Each row is a point on a landscape with many peaks, with its height.
From any point a climber takes the steepest step (rise divided by distance) to one of its 2 nearest points. It stops when none of these is higher. Distance is the straight distance between rows; heights are no part of it.
K495 height 3.77: [-13   2 -38   4  -4   3   5   7 -18 -10 -11  28  25   6  -6  21   1   9
   4  12]
K24 height 1.82: [-19 -14  10  -4   8  19  -5   8   7 -10 -17  11 -21  11 -18  -1  -9 -12
  -2 -24]
K48 height 2.12: [-20 -21  12  19  -5   9   2   6  12 -34 -18  -2 -19   4 -18 -19 -10 -20
  -4 -17]
K971 height 4.88: [ -3 -12  19 -13   8   7 -14  12 -21  21 -13 -28 -17 -15 -14  -7  14 -25
  17  -6]
K786 height 1.73: [  6  -9  -6  37  27 -10   9  16  -1  -8  -7 -20   8   5 -13 -35   6 -19
   2  -8]
K999 height 4.92: [-17  -7   6 -21   5 -10  -9  -2  -1  -5   0 -15   1 -10  26  -8  20 -11
   8 -19]
K710 height 3.58: [-23 -15 -18   3  26  10  16   6  13 -13  -7   5   8  -2  34   6  -7 -15
   3 -11]
K280 height 3.17: [ 14 -16   2  -6  36  -9   5   8  13   5   4   1  -9   1  15  -3  -6 -12
  -9   8]
K731 height 4.00: [-15   0 -38   9  -5  16  26  -1  -3 -17  -8  26  14 -11  -1  38  -5  -6
  10   6]
K368 height 2.46: [ -2  28  -7  -2 -10  28 -14 -18   5  11   2 -12  11   1   1  18  -8   3
   3  -2]
K976 height 2.03: [ -9  19   3  -7   8  14  14 -22   6   7   8 -23  -2 -15  24  27   3  15
  -5   6]
K58 height 6.20: [-18  10  14 -15   4  -3 -11  -9   4 -12  -3   4  18   3  -8 -10  -2  21
  -7 -23]
K349 height 1.88: [ 4 15  3 16 -9 10  3 -3  6  4  4  1 -9 13 -4  9 -2 12 -9 -2]
K881 height 2.98: [ 23  12  -5  16   1 -12  -5  -1 -15  22   2  11   0   8  -9 -15   5   8
   2  16]
K549 height 2.22: [  8  30  10 -10  -3  27   0 -17   7  17   4 -21   3 -13   0  26 -12  24
  -8   4]
K381 height 4.94: [-11  -1 -14 -11  16   1  15 -11   0  15   8  12 -19  -1  35   2  -1  21
 -15  16]
K723 height 4.22: [ 17   9  17  15  -3  -7  -4   2 -17  23 -12  12  -5   3 -30 -24   1  23
  10   0]
K960 height 5.73: [ -6  -6  11  -4  -9  -6  -8   2  -1 -24 -12   3  12   4 -21 -13   3   1
  -1 -12]
K114 height 1.30: [-12 -18   4  35  13  -7  -4  20 -13  -8  -3 -19  -6  19 -17 -41 -14 -30
  -4  -6]
K879 height 5.42: [ 14  11  22 -11  -2 -17  -5   5  -6   5   1   8   7   3 -19  -6   2  24
  -2  -4]
K860 height 3.76: [ 23 -12   3 -20  17   5  -5  10   7  29  13   0 -21  10  16   3  -8  -6
 -10   2]
K829 height 3.97: [ -7  15  -5  20 -21 -11  11   0  -8 -10  -6  21   2  14  -5  10   5  43
 -28  22]
K163 height 4.46: [  8   3  36   5  -9 -26  -4  15  -4   2   6  -9   5  15 -21 -13   4  35
 -18   7]
K161 height 4.48: [-10 -16   5 -10   8   0  -9  16 -10   4   2 -22  -9   1   9   4  15 -31
  13 -12]
K95 height 2.76: [ 20  -5  12  -6  17  -9   7  17   9  14  20 -26   6  -5   8   7  11 -19
   6 -17]
K650 height 4.93: [ -7 -13   5   2 -16 -11   2  24  -8 -19 -16  -8  -6  10 -26   3  18  13
  -3  12]
K724 height 0.93: [ 17  20  -3  -9  15   2  21 -15 -11  19  -4  -3   9 -32 -12  28  -3  16
   7  20]
K464 height 0.85: [ 15  10 -16   0 -19   5  -2  -5  18  -5  27  30  13  11  13  17 -17  -3
  -7 -16]
K137 height 3.63: [-27   0 -36   7  23  -1  12   4  -4 -27 -10  -3  42  -5   9   3   4   0
   2  -5]
K753 height 2.86: [  0  -6   4  27  18  20  -2  -3  15  -3  -8  -6 -12   0   8 -16 -19 -34
   1 -12]
K914 height 4.95: [ -4  -2  28 -15 -14 -14   5   9   1  -2   5 -11  -2  -7  -1   6  28  25
   0 -14]
K454 height 1.59: [ -6 -15  20 -25   0  24 -14  -4  19   4  -7   5 -38   4  -9  -9 -17 -10
  -7 -18]
K554 height 0.50: [ 12   0 -32   0  14  12  13 -18   8   2  10  24  10 -17  14  21 -28  -9
   6  27]
K146 height 4.96: [  4 -16  -2 -15  12 -12  -2  11 -16  17 -12   8 -20  -8  10 -15  28  -2
  14  -8]
K253 height 5.70: [  1  12  11  -2  -2  -9  13 -13   8 -10   1  17  12 -17  -4 -12  -2  25
   1 -23]
K194 height 2.44: [ -7 -14   3  33  18   3  17   9  24 -22  -7  -1 -12  -1  -9 -18  -9 -23
  -1 -19]
K872 height 4.49: [ -3 -12  31 -14 -22 -21  -3  11   1 -14  15 -24  -7   5 -15  -5  13   5
  -1  -6]
K412 height 0.70: [  2   2 -28  -2  -5   6  11  -7  16 -14  11  33  20  -2  13  27 -28  -6
  -7   3]
K364 height 3.38: [  5  -1   6   1 -13 -21  -3  -3   8 -12  18 -15   0   9  22 -19  10  -2
  -9   4]
K931 height 1.85: [-12  23   6  18 -12  10  13 -17  10  -8   4 -17   0  -1   4  28  -1  13
  -6   8]
K536 height 2.47: [  0 -15  -7  22 -28 -12  -9  19 -28   9  -6   4 -22  18 -24 -19  11 -11
  10  14]
K771 height 1.04: [  9  -9 -17   3 -13  -1  -8   6   8   1  12  35   1  20   4  -1  -8 -20
   2 -16]
K678 height 1.99: [ 35  12   2   1  -1  -7 -17 -17   0  22  15   5   1   3   0 -11 -11   0
   0  33]
K619 height 4.20: [  0 -23  15 -11  -6 -15   7  28   0 -15   8 -17  -7   8 -15  15  10  -5
 -10   2]
K455 height 3.19: [ -9  25   0 -14 -18  16 -27 -24 -18  25  -5   0   6  -1  11  -5  -5  30
   8  21]
K695 height 4.42: [ 16  -2  -7 -22  10  -6   8   6   7  16  20  12 -10   6  29  19   0  12
 -21  12]
K32 height 2.65: [ -2  22  -4 -23 -23  13 -32 -18  -8  11   8 -10  21   3  12   7   2  -1
   8  -6]
K626 height 4.19: [  4 -13   9  -4  -1 -19  -1  -1  -2   8   0 -10 -19  -3  17 -24  23   1
   7   7]
K67 height 4.41: [  9   1  11  -9  14   9 -11 -10   7   3  -5 -14  -7  -3  -1   2  -6 -12
   1   2]
K206 height 5.06: [ 10   3  20  -6 -20  -2   6 -20  19  -8  -3  26 -12 -13  -9 -12 -11  17
   1  -4]
K88 height 3.13: [ 13  -1 -10  -2  31 -10   9  16  -2   6   5 -19  22  -6   7  20  13 -10
   2   1]
K833 height 3.60: [-22  19   6 -11  -9  10 -14 -10 -23  15 -26   2   3  -4  -6  10   5  38
   7  26]
K618 height 2.71: [ 22  -2   2  13  24  -5  17  11  21   2  16   3   2   6   7   8  -7  -5
 -17  -9]
K994 height 4.39: [ -2   0  -3 -12  15   1  -3  -6  -6  15  -6   7  -5  -1   6  -6   6   2
   3  -5]
K544 height 3.27: [-11 -16  -1  18  20  13   9  15  24 -10   0   5  -2   7  32  -9 -16 -37
   2 -20]
K101 height 3.18: [  2  -3   3  35 -24   0  -6   2 -19   4  -7   7 -18   7 -34 -32   0 -17
   9  -4]
K571 height 2.26: [ 12 -12   5  17  26  -9   9  20  -9   8   5 -32   4  -2  -4 -13   9 -24
  10  -3]
K883 height 4.43: [  7 -10  12   3 -26 -17   6   3  14 -23  -2  25 -14   5 -24 -15  -3  12
  -7   2]
K365 height 5.35: [  9  13  20 -19 -12  -3   0  -1   3  18   5   6  -1 -12   8   1  18  27
  12 -27]
K384 height 1.41: [ -9 -25   7 -27  -8  24 -17  19   7  11   5  12 -32  14  -3  -8 -17 -25
  -2 -34]
K858 height 1.23: [ -7 -19  -7  -9  -6  10 -16  18   3   8   6  23 -20  25   4  -5  -7 -12
   1 -18]
K529 height 2.28: [ 18   8   8  10   0   4   8   5  19   7  17  17  -7  21 -11  12 -15  10
 -26 -15]
K156 height 4.58: [-15  -4 -31  -5   5  -2  20  -9 -14   1   3  33 -11  -7  20  12   7  19
  -4  21]
K273 height 3.42: [-14   4 -18  -5  25  -5   9   4 -12  -7 -11 -22  33 -13   6  19  14   1
   7   4]
K2 height 4.33: [-12   5 -19  -2 -17  -7  19 -11  -5  -7  -2  39  -6   1   7  15  -2  35
 -18  27]
K677 height 1.35: [ 26  24  -6  -2   5   2  -3 -21  -8  22   5  -4   9 -18   1   9  -6   5
   8  33]
K995 height 3.96: [  2   8   7 -20  12  12 -21 -18  12  -3   6 -32  15   1  17   8 -12  -9
  -5  16]
K185 height 4.28: [ -9  12 -29  15 -12   8   7  -7  -1 -14  -3  -2  24 -10   2  28   4 -18
  19   3]
K964 height 2.85: [-10  21 -12 -13 -13  16 -23 -28  -8  21   6 -12   2   8  33  -5   3  12
   2   6]
K247 height 0.24: [ 25  14 -13  -1   9  10   2 -12  15   8  19   3  11  -3  12  22 -22 -14
  -7  20]
K325 height 3.79: [-25  -3 -31  -4  21   7  22  -7  -4 -16   3  10  20  -9  23  19  -3   1
   3  -1]
K133 height 0.98: [ -8 -11  -4  24  -7   4 -17  14 -23   6   1 -13   5  10 -24 -28 -18 -44
  10  -9]
K107 height 5.20: [-10   3  11 -19 -14  -2 -13  -9  -2   3  -2   4  -4  -7  11 -13  16   4
  14 -36]
K744 height 3.61: [-15  11  14  11 -20  -2   7   0  -7  -2 -22  -3  -4  -2  -9  18   7  44
 -13  29]
K243 height 4.16: [-14   3   4   3 -16  -2  -7   6 -19   0 -26   0  -7   1 -18   0  17  24
   5  22]
K865 height 0.04: [ 27  24   4   1  -1   7   8 -18  17   4  17   6  17  -5  -7  18 -21   6
  -8  -1]
K625 height 5.10: [  2 -13  17  -6  13   2   2 -11   3  -3 -19 -16 -17 -24  -4 -15  10 -10
  10   2]
K490 height 3.87: [  7 -18   8  21 -23 -17  -2  10  -2 -14   4   3 -16  12 -33 -26  -6  -9
  -6   3]
K208 height 5.24: [  0  -6 -18 -11 -13 -18  -4  10  -5 -30 -16   4  22  -9 -15 -11  16   0
  10  -3]
K875 height 3.69: [ -2   3   2  -7   2 -11 -10  -6   6 -15  12 -25  24   2  18   3   2 -10
  -4   9]
K775 height 6.07: [ -2 -21  21   3  -3  -7  -7   9  -7  -5  -6 -28 -16 -11 -18 -22   5 -27
  10   3]
K142 height 4.73: [  2   4 -23   9 -14  -3  -4  -2  -9 -16 -12 -10  28 -11 -13   1  14 -14
  20   2]

Call two points neighbours if one is among the 2 nearest of the other. Go from one point of each pair to the other, from neighbour to neighbour, staying as high as possible. Name the lowest point that can't be avoided.
K381 and K879 | K744
K650 and K775 | K619
K365 and K879 | K163
K146 and K879 | K994
K58 and K325 | K133
K775 and K365 | K161

Where does a climber stop that starts at each point below?
K133 | K58
K349 | K381
K554 | K325
K24 | K325
K114 | K325
